The views of a scene show one set of named points, each view turned or mirrored, and shifted as a whole, with a little noise and some points left out.
In the rows, zero is written as 128.

Scene 1
View 1
Sido: [108 138 149 131 123 108  82 175 139 131 165 167  79 123  92  69 136 136
 185 132  93  98 137]
Sugub: [103 116 127 113 133 102 105  99 162 124 124 137 142 102 154  64 130  80
 138 122 159 137 142]
Lorug: [ 97 101 121 116 131 106 104  80 161 116 113 116 152  98 166  80 129  74
 124 127 166 149 146]
zopo: [107 109 141  79 125 139 106 143 136 134 148 160  91 127 153  82 153 105
 184 117 126 102 154]
nal: [ 88  65 112  84 123 153 121  44 153 121  87  84 155  89 226 116 145  53
 109 124 185 160 154]
Zoz: [106 135 157 146 121 120  65 181 129 125 177 155  61 120  75  89 136 156
 185 139  67 102 120]
kegul: [111 137 132 120 137  82 104 117 169 116 138 156 146 105 139  41 124  83
 144 122 151 132 139]
fikip: [ 96 100 152  85 116 168  91 167 109 144 163 156  47 132 142 115 156 136
 201 127  90  95 144]
mup: [ 91  91 123 135 125 126  82  97 144 122 119  97 117  91 147 117 133 104
 119 137 133 147 125]
Fekep: [ 91  87 127 122 122 132  83  97 140 122 118 103 112  95 156 119 139 102
 129 137 133 142 124]
kon: [ 94 110 147 148 118 125  62 153 126 122 156 124  66 109  93 121 136 151
 158 142  72 126 118]
toka: [ 99  90 136  67 130 152 128 106 136 138 126 147 116 120 201  83 157  72
 171 114 161 123 164]
mavat: [ 90 103 142 123 118 137  75 142 130 132 150 128  78 110 122 113 143 133
 162 137 100 120 124]
Zupi: [105 105 150  88 127 142  97 137 133 130 146 159  93 123 153  83 147 107
 179 124 126 109 147]
todo: [ 94  85 125  97 122 142 105  90 147 125 120 114 126 104 182 104 142  82
 133 128 154 135 147]
vut: [100  88 152  48 127 186 112 150 112 146 153 169  60 139 181  93 169 109
 208 115 118  88 164]
Muru: [ 92  68 121  72 126 151 128  49 149 123  94 100 150  99 224 106 149  48
 122 116 192 152 155]
divi: [106 111 140  90 134 132 106 129 141 131 140 156 106 120 162  81 145  92
 171 122 138 113 150]
View 2
divi: [137 118  90 142 129  96 148 145 127 131 139 133  91 152 127  91 158  84
 138 148 113 162  91]
zopo: [145 126  88 143 117  85 138 148 140 113 127 119  77 152 120  84 151  74
 136 137 119 166  97]
vut: [152 125 112 148 103  81 136 178 148 122  92 105  39 139 124  72 129  36
 143 127 118 172 107]
todo: [125 122 111 126 156 149 163 137 116 158 173 152 101 138 151  90 161  83
 150 155 122 176 117]
mavat: [145 179  96 138  90  74 121 111 182 128 155  99  61 141 123  70 175  60
 126 126 120 167 131]
kon: [136 195  81 134  89  67 113  73 188 125 195 104  91 151 110  77 204  92
 114 127 119 163 129]
nal: [113 101 129 115 193 207 194 142  91 187 189 164 110 131 177  97 157  74
 165 168 126 193 122]
Sido: [138 155  66 146  83  37 113 110 159  95 145 118  97 172  87  88 175 106
 111 136 113 148  87]
kegul: [127 108  70 132 146  95 148 122 106 118 173 159 138 172 113 110 164 136
 133 164 117 155  76]
fikip: [152 164  99 148  84  60 119 134 172 113 124 101  48 145 115  72 155  53
 122 119 123 171 113]
toka: [139  98 116 131 149 128 163 172 112 139 123 136  79 142 138  84 133  61
 155 149 122 177  97]
Lorug: [115 113 100 121 169 152 169 119 106 158 192 161 134 151 144 105 165 105
 143 164 117 171  97]
mup: [118 153  98 121 148 140 154  97 139 159 206 145 117 145 138  94 189  91
 136 149 122 175 123]
Muru: [120 108 141 118 201 215 188 149  96 199 181 162 100 117 184  92 155  61
 169 166 126 196 133]
View 3
Muru: [131 151 123 143  38  44 111  69 212 116 118 121  87  76 138 115 132  69
 134 178 130 158  91]
nal: [124 148 130 131  43  48  89  62 203 109 130 137  95  72 140 111 140  79
 152 171 140 156  92]
mavat: [158 123 125 116 178  94 161 141 134 161 121 151 129 119 114 165 124 138
 137 155 153 124 148]
toka: [155 137 109 150  94  63 173 110 188 141 106 103 107 115 133 137 120  71
 107 170 124 140 111]
vut: [191 115 115 126 144  83 213 143 181 175  81  97 120 126 139 160 111  66
  79 160 121 122 148]
mup: [133 147 129 119 122  73 110 105 147 123 143 159 121  97 114 143 133 135
 165 163 155 140 118]
Fekep: [138 142 133 112 130  76 119 108 151 132 129 156 118  99 118 146 138 126
 158 161 152 138 126]
Zupi: [160 131 102 140 138  84 187 142 152 153 117 118 123 123 119 157 114 100
 111 163 122 136 135]
Lorug: [122 158 103 151  89  63 120 100 156 111 154 136 108 102 112 131 133 117
 152 165 129 161  97]
Sugub: [120 163  89 165 100  80 143 119 141 119 161 126 119 120 111 141 126 125
 142 165 119 163  97]
todo: [142 142 120 134  90  66 130 103 175 125 126 136 108 101 125 136 127  98
 136 161 137 145 119]
fikip: [183 107 129 120 185  92 198 151 156 176  93 128 134 125 127 168 118 104
 102 160 142 112 165]
Zoz: [164 121 108 124 227 113 194 178  95 169 136 148 155 143  99 190 117 159
 137 149 145 119 164]
View 4
divi: [103 134 150 131  94  91 149 127 128 158 125 152 165 115 130 173 141 100
 127 124 134  99 156]
Sido: [148 149 142  98  91  99 177 127 138 118 102 120 138 111 163 155 129  95
  92 154 193  76 131]
nal: [ 83 100 158 150 171  94 101 137  73 180 167 190 214 155  98 169 169 112
 184  70  55 133 175]
Fekep: [140 120 151 111 159  97 136 147  73 151 123 154 186 149 132 161 159 112
 138 102 131 114 145]
mup: [138 116 159 115 172 105 134 143  77 147 124 154 187 160 136 155 158 105
 139  97 120 115 147]
vut: [ 90 146 158 111  33  56 176 137 114 204  93 156 178  88 110 198 134 130
 134 130 145  89 136]
kon: [177 137 151  77 136 100 177 149  71 132  77 114 160 148 168 150 139 112
  99 126 197  98 119]
Sugub: [109 119 142 151 148 111 122 115 132 132 158 155 166 139 131 153 148  83
 140 111 113 109 163]
toka: [ 91 127 156 140 115  93 129 128 126 172 149 165 176 121 120 175 150 101
 153 109 105 106 162]
Zoz: [172 153 146  80  99  95 193 139 110 117  78 106 142 120 171 150 124  97
  82 152 216  82 113]
zopo: [110 142 152 122  77  81 163 134 126 170 112 152 164 108 127 177 134 108
 124 129 148  89 140]
mavat: [146 139 161  91 122  90 170 146  86 146  90 133 172 134 148 162 143 117
 115 123 171  96 125]
Zupi: [112 137 151 118  82  79 160 130 123 163 111 150 165 107 133 173 144 107
 127 131 143  94 144]
kegul: [115 127 141 149 143 116 130 117 153 120 161 145 148 127 135 144 141  75
 122 129 128  98 162]

Which points are out of place in each view (at most two, in the order of its rows)? Write none if all are in place.
view 1 | none
view 2 | mavat, Muru
view 3 | none
view 4 | toka

Scene 2
View 1
Rudo: [157 115 159 183 173 114 132 115  64 151 151  80 120 129 131 126 165 142
 120 142 102  96 162]
rubaf: [140 126  99  80 165 120 131 106 153 165 122 130 136 129 142  99 130 166
 135 159  76 114 122]
Ramek: [118  45 107 106 120 185 176  93 160  75  97 163  75  53 177  97 149 151
 133 106 115 171 150]
vid: [155 108 146 164 167 127 141 109  84 141 143  95 120 121 135 119 166 147
 120 140  98 110 157]
ref: [148 106 122 128 163 136 150 101 123 127 123 115 119 106 140 108 161 147
 125 142  96 139 139]
dif: [155 129 111 117 179 120 144 104 130 147 124 111 142 121 132 104 157 150
 127 157  82 137 134]
nolo: [143 104  97 100 161 149 167  91 154 112 106 141 121  90 145  95 159 146
 125 144  95 173 130]
kuvi: [158 117 115 135 175 130 159 101 118 124 121 113 134 105 133 108 169 139
 120 150  94 154 144]
tovez: [139 109 108 102 156 136 144 103 141 139 118 126 126 111 144 102 147 154
 129 147  89 133 131]
Duzub: [141 133 143 133 167  95  95 122  88 204 156  87 135 161 128 116 121 173
 132 157  81  44 138]
geduv: [142  93 121 127 152 142 149 105 124 124 123 125 107 103 149 108 152 150
 127 132 102 134 144]
Filag: [148 119  86  82 172 137 164  94 165 127 104 138 135 102 137  93 158 147
 127 159  81 170 126]
Gez: [139 110 131 136 162 125 130 108 108 148 135 108 119 124 139 112 144 155
 125 139  94 102 145]
dotuv: [138 104 105 100 158 137 146 101 145 134 118 131 117 107 147 102 140 156
 128 143  92 131 135]
zov: [148 107 142 146 158 122 126 112  94 154 141 100 117 127 139 117 149 154
 125 139  98  90 148]
zugup: [137 114  88  69 162 133 144  98 167 149 112 138 131 112 144  92 137 161
 132 155  83 138 120]
zed: [153 133 124 127 174 111 126 109 113 169 134 101 138 136 131 111 148 155
 124 155  87 102 136]
givud: [132  89 137 133 147 140 133 110 117 137 133 117 103 111 150 108 141 160
 130 125 103 103 151]
movub: [154 138 128 131 178 109 124 110 108 173 139  95 141 141 125 110 150 153
 123 161  83  99 135]
bego: [142  88 128 139 150 146 150 103 116 116 126 120 108 100 151 110 158 146
 124 128 104 137 151]
ras: [133 105 159 153 148 115 104 120  83 172 154  94 108 141 147 119 128 170
 131 130  99  51 153]
View 2
zugup: [162 103 143  91 151 125 166 167  99 118 128 170 111  95  43 112 131 133
 127  95 152 172 149]
rubaf: [158  89 167  86 150 133 177 152 103 125 120 175 121 103  54  98 152 153
 129 109 158 203 139]
zov: [120 124 149 123 130 126 157 121  90 107 122 127 117 137 109 115 165 183
 120 137 119 137 118]
Rudo: [115 124 159 128 125 128 164 117  84  99 107 111 125 162 139 127 177 184
 111 166 103 123 110]
Filag: [169 110 156  82 156 111 177 181  90  99 123 165 112 103  50 128 130 104
 119 108 145 152 155]
ras: [ 99 125 133 140 119 137 145 103  91 125 125 123 119 141 123 105 174 215
 121 131 120 148 100]
dotuv: [149 126 139 107 147 120 156 162  94 112 128 154 109 107  63 122 137 139
 126 103 136 140 144]
givud: [122 138 122 130 132 123 144 138  90 114 135 131 108 119  90 121 145 169
 120 106 122 119 126]
tovez: [147 120 142 100 144 117 162 159  92 109 127 150 114 110  67 121 141 142
 122 110 136 150 137]
ref: [143 125 149 108 142 115 166 154  86  96 121 135 114 128  88 134 141 136
 117 127 125 127 136]
movub: [134  98 170 104 136 131 173 130  96 112 111 140 127 139 108 109 173 178
 122 147 129 172 114]
Ramek: [153 170  91 127 144  95 137 194  82  96 148 147  88  85  39 156  99  98
 124  58 124  62 169]
bego: [135 141 131 118 139 110 154 155  82  97 125 132 108 123  88 140 141 138
 115 117 118 105 135]
vid: [122 128 154 122 132 120 164 131  85  97 116 116 120 148 122 132 164 167
 115 149 110 118 119]
dif: [152 105 169  96 145 121 177 154  91 100 117 148 117 122  81 120 152 140
 117 134 133 159 131]
nolo: [164 124 141  97 152 105 167 180  88  98 129 154 106 102  53 135 122 104
 122  99 131 126 156]
Duzub: [105  95 160 125 125 150 158  94 102 137 117 138 128 139 121  82 192 229
 122 141 135 198  91]
geduv: [137 134 132 113 141 116 154 159  89 101 126 138 107 115  81 135 139 142
 118 116 118 118 138]
View 3
dotuv: [152 133 114 166 136 108 165 145 144 140 161 103 162 173 118 127 113 155
 165  92 112 123 129]
zov: [141 117 120 126 146  79 166 140 121 138 149 143 123 144  68 123 106 152
 164  89 135 147 118]
ras: [139 120 119 115 140  70 170 122 118 142 142 176  97 127  54 130 112 152
 176  79 128 170 136]
kuvi: [151 118 117 146 154  91 168 164 131 119 163 101 161 168  98 116 103 156
 137 107 145 112 101]
Duzub: [126 106 113 117 148  73 205 127 132 109 153 186  85 118  32 114 106 140
 193  95 113 154 160]
ref: [152 122 118 150 145  92 159 157 128 134 156 108 155 168 101 124 105 160
 147  96 138 123 113]
Gez: [146 121 120 137 140  86 169 145 126 136 152 135 131 147  81 121 111 155
 161  91 133 138 123]
vid: [145 112 121 120 152  73 160 151 114 137 147 135 131 147  74 122 105 155
 142  91 159 144 100]
dif: [143 115 114 154 150  95 186 164 144 111 166 111 150 162  92 112 104 148
 155 107 124 106 123]
geduv: [159 129 119 157 139  98 147 152 126 148 151 108 158 171 113 132 113 156
 151  87 133 134 112]
zugup: [151 130 112 187 128 119 180 150 162 124 172 103 162 180 120 121 111 146
 177 102  86 101 150]
givud: [156 133 115 145 133  91 152 133 118 158 143 133 138 157  96 138 118 160
 164  73 129 154 125]
bego: [158 132 119 150 140  94 144 149 119 151 148 106 157 171 111 131 111 163
 144  87 142 140 101]
tovez: [148 124 113 165 142 107 179 159 147 112 171 105 165 176 108 117 106 147
 161 103 109 105 130]
Rudo: [138 103 124  98 157  59 166 150 106 132 144 150 115 130  50 117  99 154
 138  94 167 151  96]
Filag: [151 130 114 183 140 116 174 168 157 115 177  80 183 191 127 119 105 153
 153 105 106  88 125]
rubaf: [144 125 112 175 137 109 193 146 159 112 167 124 149 165  99 118 107 147
 182 101  92 109 159]
zed: [139 109 116 134 146  88 193 149 139 105 162 139 129 144  70 111 103 146
 165 101 118 126 135]
nolo: [160 133 114 180 136 113 154 162 143 136 162  77 185 189 136 129 111 156
 148  99 118 103 114]
View 4
Filag: [136  79 144 166  67  73 144 112 184 125 155 179 167 107 142  96 140  79
 106 133 163  77 134]
geduv: [128  99 113 152  82 111 158 115 161 104 161 157 142 124 156 115 145 120
 114 150 128  96 110]
Duzub: [139 143  76  75  58  83 124  86 101  58 123 124 146 153 175 158 110 176
  88 167 175  73 160]
zov: [131 115  89 122  81 110 144 112 129  79 144 141 135 146 167 133 131 161
  99 159 129  82 136]
zugup: [130  94 140 139  51  73 147  96 175 112 152 160 168 103 148 112 130  79
 113 140 186  93 128]
givud: [121 116 105 130  74 120 157 106 146  87 159 136 134 128 166 129 134 131
 115 160 128 108 107]
Gez: [131 111  98 131  75 107 145 110 139  86 148 147 141 137 164 130 130 143
 102 153 139  84 133]
nolo: [131  76 137 172  74  95 156 121 184 123 159 175 156 105 147  99 145  81
 115 138 142  88 116]
Ramek: [107  85 144 189  81 138 187 123 200 127 193 157 133  94 154  95 160  58
 147 147  97 146  68]
zed: [137 109 100 118  69  84 132 103 134  87 135 149 153 138 157 134 122 148
  91 149 164  67 149]
movub: [140 114  94 117  71  78 127 104 127  85 133 153 150 142 163 135 122 156
  88 151 163  61 154]
Rudo: [138 115  71 128  99 119 142 126 114  75 143 144 130 160 172 142 131 191
  90 159 106  59 143]
kuvi: [137  85 111 162  88  94 142 126 158 113 149 171 149 130 153 105 142 128
  98 140 125  64 137]
ras: [129 145  70  76  64 110 140  85 102  59 141 112 133 150 178 160 115 176
 108 173 153 101 132]
bego: [129  96 108 157  84 118 160 123 160 101 162 151 135 127 160 115 142 126
 115 149 115  98 109]
vid: [137 105  83 140  95 118 143 126 136  86 149 148 131 149 165 127 137 169
  98 157 109  69 135]
ref: [133  92 114 151  85 101 147 125 158 106 153 163 147 128 154 113 137 121
 103 144 130  78 127]
View 5
dotuv: [120 143 129 143 158 129 114 115 115 108 112  62  91 109 148  82 134 133
  97 115 106 139 119]
rubaf: [121 168 130 163 164 121  99 103 108 109 115  51  61  93 123  67 113 141
  87 111  95 171 134]
Ramek: [113 101 161  93 142 133 126 110 116  85  99  60 136 122 214 106 185 100
  94 141 108  75 101]
bego: [126 123 120 131 149 141 128 128 125 125 118  81 113 121 147 100 133 144
  97 106 132 125 102]
ref: [126 140 110 143 155 139 123 129 125 122 114  77  99 117 138  95 131 144
  94  94 124 136 111]
zed: [131 157 104 166 163 131 118 122 124 141 132  72  73 108  98  77  97 165
  92  99 125 173 123]
zugup: [113 165 135 157 162 120  98 106 107  92 102  49  68 101 153  71 133 125
  91 112  85 154 133]
movub: [130 157 101 174 162 134 118 125 124 142 134  73  71 107  87  78  89 166
  95  91 128 178 120]
kuvi: [120 146  78 160 155 158 118 150 124 125  96 102 101 125 132 106 132 147
 102  59 134 142 113]
geduv: [125 131 122 137 150 138 126 121 122 123 116  72 105 117 144  93 132 140
  97 112 124 128 106]
Filag: [106 163 114 160 163 139  98 123 108  88  81  70  83 111 167  87 148 122
  98  91  89 143 128]
zov: [139 129 113 144 153 132 130 124 131 153 140  74  94 112  96  86  96 170
  93 108 147 151 107]
givud: [139 119 136 128 145 125 131 116 126 136 138  68 102 110 124  89 118 150
  84 128 131 137 103]
nolo: [107 147 119 142 157 141 111 121 115  92  85  72  96 118 171  97 158 118
  97  99 100 125 115]
tovez: [119 151 127 151 157 131 110 114 116 111 110  67  87 105 140  84 125 138
  90 108 106 147 121]
Duzub: [150 152 113 169 159 115 126 109 128 169 169  55  61  95  48  60  60 192
  86 119 140 200 119]
dif: [121 158 102 165 164 136 111 128 115 116 104  79  76 111 126  83 119 145
  97  85 116 161 124]
Gez: [134 133 115 146 151 130 122 122 124 142 136  69  95 109 107  84 107 158
  91 113 130 154 110]
ras: [150 122 124 143 151 116 138 116 131 167 170  61  91 105  71  75  77 182
  87 132 153 160 103]
Rudo: [147 121  88 150 147 145 139 144 139 169 151  99 103 120  81  98  89 183
  98  91 168 153  93]

Which points are out of place in each view (at most two, in the order of its rows)? Write none if all are in place.
view 1 | none
view 2 | rubaf
view 3 | tovez
view 4 | ras
view 5 | kuvi

Scene 3
View 1
Fav: [115 147 111 125  79 114 161 123 118 117 107 100 123 107 136  85 106 105
 144  99 117 143 107]
sipi: [107 133 126 130  83 122 144 139 126 124 103 106 117 109 135  80 103 106
 133  98 111 133 105]
doz: [115 165  73 151  58 146 179 167  97  83  93 101 170 101 164  83 119 123
 197 140 117 150 156]
tuge: [ 87 157 136 145  91 139 145 153 108 126 108  83 104  99 147  57  99 108
 149  92 125 130 120]
pufa: [111 135 122 126  87 118 148 131 127 126 107 106 116 107 131  83 100 104
 129  94 112 133  98]
Fetom: [115 143 128 110  94  91 155  93 130 135 117 103  94 105 123  88 102  94
 117  79 121 143  82]
pasa: [114 123 113 132  81 120 146 139 127 119  99 112 130 112 130  88 105 108
 130 103 109 132 100]
tuga: [118  83 122 142  80 126 121 170 148 122  87 132 145 133 120 105 103 112
 106 113  86 121  88]
tez: [104 134 123 137  84 129 143 151 122 125 102 103 125 108 136  76 101 111
 137 102 112 130 109]
pul: [ 96 140 109 164  72 163 142 199 106  97  91 100 156 107 157  70 106 128
 173 123 108 126 144]
gis: [100 158 108 157  76 156 157 172 100 101 100  91 141  99 159  65 105 123
 177 116 120 132 137]
Natul: [110 144 109 135  79 120 159 136 119 113 104 103 129 105 140  82 107 106
 149 105 114 140 114]
Bes: [105 166  91 162  66 158 166 182  91  91  95  94 155  98 167  67 111 126
 193 130 118 138 155]
View 2
Bes: [ 73  73 140 141 101 178 158 136 150 107 141 172 116 165  76  87 112 136
 114 125  87 120 188]
gis: [ 74  79 134 133 103 171 144 125 143 122 118 147 114 146  97 112 134 138
 113 132  80 124 185]
tuge: [ 86  86 134 127 106 157 124 116 132 134  90 111 119 128 127 141 158 130
 119 133  77 121 176]
sipi: [125  98 132 117 118 121 117 101 158 139  89  97 136 120 125 129 142 124
 120 141 100 112 135]
doz: [ 80  70 144 138 104 170 155 138 156 104 144 166 119 167  73  72 103 129
 116 116  93 115 183]
tuga: [132 119 107 122 117 110 133  65 174 157 110 141 136 122  95 134 126 168
 103 178  96 126 113]
pufa: [121  95 133 118 115 127 119  99 156 140  92 101 134 125 119 126 141 127
 118 138  95 111 142]
Fetom: [141  95 143 112 123 110 102 105 156 135  76  68 140 114 139 124 146 106
 129 126 107  99 128]
pul: [ 80  90 123 133 105 161 147 109 149 133 121 159 117 146  92 120 133 154
 106 148  79 132 174]
pasa: [122  99 126 122 113 125 123  95 162 138 103 116 132 128 110 122 134 136
 113 144  99 115 136]
Natul: [111  88 137 125 113 138 127 112 155 126 106 116 131 134 109 113 132 124
 120 131  95 111 156]
tez: [104  94 128 123 113 137 126 102 152 139  99 118 126 129 114 130 141 138
 113 144  90 118 151]
View 3
Fetom: [146 107 162 113 159 108 165 118 177 127 121 118  85 107 116 144 102 151
  79 170 123 127 102]
pufa: [131 120 159 135 146 107 140 108 158 132 107 121 111 115 102 146 115 142
 104 151 124 122 110]
doz: [ 89  70 128 179 151  81  99  99 120 172 103  92 164 155  77 113 115 112
 139 104  96 111 141]
pasa: [130 122 162 141 144 102 135  98 147 136 106 120 122 111  91 142 121 143
 112 149 124 120 109]
Natul: [118 104 150 145 148  98 132 107 153 145 108 111 121 126  96 136 114 132
 113 141 114 119 119]
tez: [118 126 159 144 144 105 126 106 153 133 103 120 121 122 100 149 120 132
 112 143 120 119 114]
tuga: [140 152 175 150 131 106 130  71 127 134  91 135 135  83  67 154 149 161
 130 149 147 122  94]
gis: [ 92 111 144 171 142 101 103 111 141 150  96 110 147 154 102 137 118 107
 128 115 102 110 137]
Fav: [125  98 152 138 155 100 142 111 157 142 113 111 114 123  99 132 108 137
 101 147 115 120 115]
Bes: [ 81  94 134 180 143  90  90 106 130 159  96 100 160 166  94 125 118 102
 139 101  93 109 147]
tuge: [103 134 158 147 142 115 116 125 169 128 101 121 118 149 127 155 108 111
 106 134 110 112 128]
sipi: [126 125 160 138 145 105 134 106 155 132 109 121 116 118  99 145 119 141
 109 146 124 120 111]
View 4
tuge: [153 103 118 158 195 121 160 137 169 114 158 124 124 103 123 119 152 128
 135  80 118 105  93]
pasa: [116 110 109 137 147 146 150 155 143 109 141 119 146 126  97 101 160 127
 116  79 137 128 121]
tez: [127 106 115 142 164 138 154 152 150 112 147 121 138 117 105 107 159 128
 125  79 130 121 112]
doz: [156 139 149 112 144 103 179  96 183 107 135 116 139 112 124  56 146 103
 142  22  93 120 132]
Fetom: [130 101  81 154 132 154 111 155 104 128 145 144 128 131 103 109 153 136
  91  94 158 110 120]
pufa: [126 104 102 148 151 145 139 153 136 115 143 128 139 126 102 106 158 132
 113  85 138 119 115]
gis: [153 116 134 135 175 110 175 116 180 109 149 118 134 105 120  91 150 117
 141  51 105 112 106]
pul: [131 111 139 130 178 120 183 132 181  99 144 108 147 109 111  98 161 118
 149  58 106 124 108]
Fav: [135 115 107 138 139 137 139 139 133 121 143 130 133 123 110  92 151 124
 111  70 133 119 120]
tuga: [ 74 101 118 128 154 160 169 184 149  88 137 104 169 133  74 107 180 132
 130  86 138 148 124]
Natul: [136 113 112 138 146 137 149 137 143 116 141 124 135 121 110  92 153 124
 117  67 128 118 118]
Bes: [160 128 146 125 166 101 183 102 194 106 143 112 133 104 128  74 148 111
 150  35  88 116 115]

Which points are out of place in each view (at most two, in the order of its rows)? Write none if all are in place.
view 1 | pul
view 2 | Bes, sipi
view 3 | none
view 4 | tuge
